Each row is a point on a tangle of strands that fork, close into loops and nearly touch. The rows are in no order.
(in the rows, 128 means zero)
Points whose rows are less than 87.3 apart are linked; no others are. Some points are linked to none.
j668: [151 129 127 144  70 112 121 137  79  81 125  90 133 110 124 132 116 158
 137 149 139]
j95: [116 132 158 118 120 137 115  93 202 119 160 126 147 119 133 135  85 149
 124 109 138]
j74: [116 169 132  62  81 133 125  94  66  99 124 105 151 145 117 135  93 174
 124 156  92]
j741: [141 102 154 107 113 117 115  85 122 150 129  68 117 126 120 116  89 128
 125 110  92]
j96: [185 124 114 100 111 110 112 143  89  94 135 104 135 123 171 115  99 124
 111 144 112]
j809: [124 133 153 160 206 162 131 132 229 153 118 119 116 128 132 115 125 109
 129  85 119]
j297: [113 148 140 148 166 164 139 164 163 130 101 173 113 155 118 142 153  91
 140 117 147]
j619: [115 139 166 118  64 125  99  97 132  77 122  93 156 146 128 143  73 163
 127 126 112]
j559: [136 103 115 147 101 105 139 109 107 144 157 113 101  77 107 129 126 156
 152 122 152]
j267: [151 100 123 181 151 138 100 160 164 104 145 160 121 127 216 117 144  91
 110 145 151]
j485: [137 122 152 162  63 118 104 128 117  77 115  99 125 116 119 135 109 159
 148 132 150]
j571: [152 144  92 131 119 109 123 207  83  81  81 161 159 173 135 129 178  88
 107 166 150]
j926: [118 128  74 138 126 102 155 191  96 112 128 199 142 130 134 134 189 113
 125 143 173]
j859: [181 122  89 149  79  99 135 154  45  82 128  77 150  99 128 123 135 165
 128 172 119]
j473: [ 85 120 176 122  97  92  98  62 172 132 132  79 174 155 100 131  58 143
  92 116  79]
j185: [128 132 135 130  50 121 121  70  69 113 122  74 139 102 112 130  82 210
 129 140 102]
j216: [117 145 149 113 136 146 137 144 145 122 113 143 117 158 115 138 131  91
 140 121 135]
j247: [152 155 120  93  94 126 119 160  80  75 115 125 146 157 126 133 129 120
 124 150 126]
j550: [101 136 142 204 132 159 112 153 171  96 137 188 125 148 157 140 180  97
 141 144 181]
j201: [136 130 112  86 161 124 148 113 146 165 172 142 113  84 135 128 112 141
 125 113 130]
j608: [153 137  75 139 102  99 137 168  97  71 154 147 161 104 163 131 145 156
 114 164 151]
j303: [140  91 103 195 170 135 101 178 149 118 125 181 124 136 219 116 174  78
 104 147 146]
j624: [155 118 121 120  66 120 120  80  73 120 141  64 128  91 146 117  72 202
 123 142 101]
j82: [129 118 169 178 162 167  98 109 246 126 155 121 129 125 175 113 116 117
 125 116 145]
j953: [112 145 118 134 105 123 147 149 118  96 145 170 128 119 112 149 141 142
 147 137 176]
j5: [125  96 106 200 198 136 131 184 143 152  92 178 100 127 152 135 168  86
 123 123 149]
j415: [124 124 162 200 206 185 113 141 221 139 109 129 110 139 156 117 142  96
 127 108 123]
j299: [119 132 170 123 148 148 109 119 198 122 118 112 140 158 139 130 101  96
 124 101 107]
j740: [111 118 189 154 132 151  95 132 193 104 102 111 133 164 140 130 112  95
 134 111 121]
j869: [115 127 172 149  67 124  95 107 150  83 117  97 140 134 119 140  86 151
 139 122 133]
j398: [ 93 168 150 143 182 173 148 149 193 150 100 152 124 159  81 138 151 106
 145  94 132]
j357: [ 80 130 159  90  88 113 119  28 104 154 138  92 156 131  98 129  71 190
 108 137  76]
j387: [120 135 158  83 147 134 115 119 156 134 111 107 137 169 126 129  93  95
 114 110  88]
j356: [118 126  98 145 133 113 158 186  73 140  85 167 101 148  84 149 183 100
 136 128 152]
j710: [ 89 149 165  87 158 124 125  99 177 155 107 105 154 177  94 125 102  99
 110  97  75]
j249: [139 124  67 148 116  93 145 189  92  78 142 176 170 123 158 134 186 137
 117 155 161]
j920: [ 95 162 163 110 193 146 137 119 198 152  88 115 146 188  95 121 114  94
 113  86  73]
j578: [145  98  92 184 152 115 115 204 115 107  94 179 140 137 189 119 187  85
 108 141 152]
j33: [158 101 103 107 161 112 140 121 126 170 163 118 100  84 143 118 111 132
 125 117 132]
j223: [115 140 148  87 109 127 114  90 165 114 157 123 146 111 136 140  76 163
 122 117 117]
j609: [104 158 127 108  83 134 143 125 117  91 150 153 133 121 100 155 121 159
 145 136 159]
j119: [120 127 168 153 129 147 109  96 238 119 168 121 146 110 152 124  95 152
 127 110 149]
j495: [107 127 120 180 116 132 134 155 150  85 154 181 134 123 142 141 164 126
 148 143 182]
j327: [124 114 177 176 105 143  91 134 171  87 127 114 124 145 154 125 117 105
 139 132 148]
j786: [189 104 113  82 114 109 110 121  65 130 128  80 120 122 160 100 101 122
 115 142  89]
j334: [161 128  92  72 123 121 145 111  27 163 135 126 119 109 119 105 144 139
 131 160 112]
j50: [157 119 122 137 131 126 110 161 141  95 132 147 129 128 182 118 122  97
 122 139 142]
j421: [132 108 166 205 189 179  97 133 237 128 131 125 107 135 186 110 139  97
 117 119 135]
j4: [ 99 133 149 103  63 129 122  33  74 146 131  77 150 112 113 127  75 217
 120 146  81]
j294: [107 116 194 203  96 159  80 125 194  84 127 123 127 139 147 135 133 110
 147 144 163]
j892: [121 150  89  85 149 129 167 141  87 168 127 179 104 124  93 139 163 114
 131 130 150]
j192: [ 78 130 168  99 109 101 109  44 139 151 136  77 169 151  90 125  72 153
 103 121  72]
j8: [146 134  68  72 131 112 159 141  41 167 125 160 119 120 107 124 171 123
 125 151 137]
j716: [103 169 122  83 192 153 166 121 155 186 125 149 112 134  76 130 141 117
 133  96 117]
j792: [151 135 104  78 153 133 129 151 112 146 116 155 112 131 137 130 127  92
 113 123 121]
j343: [107 134 134 130 117 130 156 153  94 143 100 146  96 153  61 147 161 110
 157 123 154]
j288: [110 152 150 158 181 147 140 112 234 159 133 116 131 121 102 115 127 134
 139  78 131]
j629: [113 131  86 151 145 119 150 198 105 118 100 213 137 155 136 140 194  95
 119 136 170]
j883: [154 157 109 111 102 118 129 191  72  73  93 144 147 166 122 134 160 104
 122 163 137]
j678: [121  87 109 229 189 157  94 181 149 127  96 190 115 145 211 123 193  81
 107 153 144]
j503: [101 157 131  90  93 134 142  94 114 121 151 134 130 115  90 148 107 169
 143 129 139]
j22: [159 137  91 146  93 109 129 149 104  63 160 122 154  95 172 133 106 182
 118 159 150]
j91: [105 152 135  73 105 136 147  71  90 154 145 118 127 118  84 135 117 168
 142 135 115]
j696: [145 112 141 144 186 143 128 153 153 160  91 122  89 137 126 124 122  83
 134 103 110]
j166: [110 150 115 143 150 151 147 178 138 119 100 201 121 167 119 152 170  87
 134 129 163]
j20: [ 93 162 152 128 155 137 145  97 222 153 152 122 143 116  82 132 123 152
 138  83 135]
j861: [ 89 172 161 103 177 166 142 131 192 147  95 144 131 181  80 141 135 107
 134  92 105]
j602: [171  87  97 114 144 105 138 131  92 166 146 108  88  88 150 111 123 122
 125 123 122]
j206: [141  94  80 176 140  90 123 205  90 110  89 160 147 144 161 117 196  88
 114 142 144]
j170: [162 126 105 101 134 117 116 158 110 112 137 136 124 126 169 124 115 101
 114 134 131]
j925: [123  90 158 107 128 114 121  60 140 180 138  59 124 116 102 110  92 142
 126  97  77]
j306: [ 95 129 173 217 103 167 103 138 186  88 134 156 120 141 143 138 165 104
 150 150 178]
j887: [168  96 145 103 119 115 109 118 108 143 123  73 106 132 136 111  96 110
 125 116  92]
j189: [117 149 122  90 179 141 163 101 167 182 153 129 115 106 100 125 127 127
 135  95 118]
j499: [153  95  63 144 140  76 138 188  75 133  99 155 136 119 149 118 180 106
 117 135 140]
j776: [118 113 108 167 178 121 165 151 151 174 130 157  94  93 110 135 159 120
 152 102 159]
j897: [141 120 131  70 160 140 134  93  88 205 110 104  99 134 107 111 124  99
 127 116  80]
j588: [122 118 138 131 109 123 139  93 145 154 157 109 107  82 103 130 107 162
 147 115 144]
j555: [148 129 150 158  96 147  87 136 170  54 158 132 149 130 202 128  99 142
 121 157 152]
j245: [150 141 126 138  90 132 104 136 137  53 159 133 152 114 183 133  94 158
 121 150 149]
j120: [107 150 153  94  65 127 108  92  94  90 114  90 157 156 120 142  76 171
 122 136  97]
j834: [151  79  80 147 148  89 150 145  79 176 128 132  93  89 125 116 158 113
 137 115 136]
j613: [148 134 116  63 159 135 138 120  98 177 110 129 107 137 116 122 121  93
 120 119  94]
j832: [105 127 129 206 169 163 124 153 188 119 144 187 120 129 168 135 178  97
 137 138 171]
j839: [174 130  76  89 111 105 141 136  12 133 135 111 139 105 123 109 155 142
 119 174 109]
j702: [181 137  80 111  94 102 138 147  25  99 130  91 151 111 127 117 143 158
 120 180 107]
j968: [156 112 123 102  93 118 113  78 105 125 157  79 123  90 151 119  68 191
 118 131 106]
j204: [133 100  92 146 131 100 150 180  63 143  87 144 103 134 109 134 179  99
 133 129 144]
j12: [104 132 150 124 129 128 143  85 187 162 151 104 125 100  79 135 111 159
 146  95 132]
j949: [ 95 147 142  61 113 142 141  44  67 177 144 109 139 123  94 124 115 179
 137 152  96]
j269: [117 144 148  79 124 134 118 117 124 125 115 122 128 155 106 136 110 107
 131 115 108]
j558: [123 123 145  76 179 140 141  73 119 219 111  86 119 141  95 100 120 110
 122 103  57]
j319: [129 115 141  82 109 111 113  62 143 141 166  90 139 109 149 122  61 177
 106 119  92]
j336: [111 110 155 102 154 124 138  55 146 211 139  67 124 121  87  98 105 134
 127  91  70]
j18: [104 147 158 130  97 138 131 149 125 105 103 138 111 165  75 153 146 110
 155 117 148]
j723: [143  93  77 139 110  79 153 151  58 142 142 128 111  90 121 123 166 144
 140 134 150]
j890: [144  90  91 146  97  93 148 124  59 138 149 111 111  75 112 124 146 167
 147 138 146]
j850: [113 159 115  77 135 130 163 127 108 153 137 160 111 131  86 143 148 126
 138 123 140]
j919: [141 155 115  91  85 127 128 135  72  90 126 114 145 134 119 133 121 147
 130 157 118]
j29: [110 123 120 187 170 137 152 151 190 147 151 176 111 104 132 135 164 113
 145 118 179]

A piece is all that can be reached along the links. How many separate loops has the piece of each point below (a circle has one, a figure eight two, a Y none), and how many tips (points with one link)?
j249 -> loops 2, tips 4
j8 -> loops 1, tips 2
j968 -> loops 0, tips 2

How many points has the smallest loop of links through each point below? Write none if it is on no loop.
j613 -> 11
j919 -> 7
j832 -> none
j861 -> 8
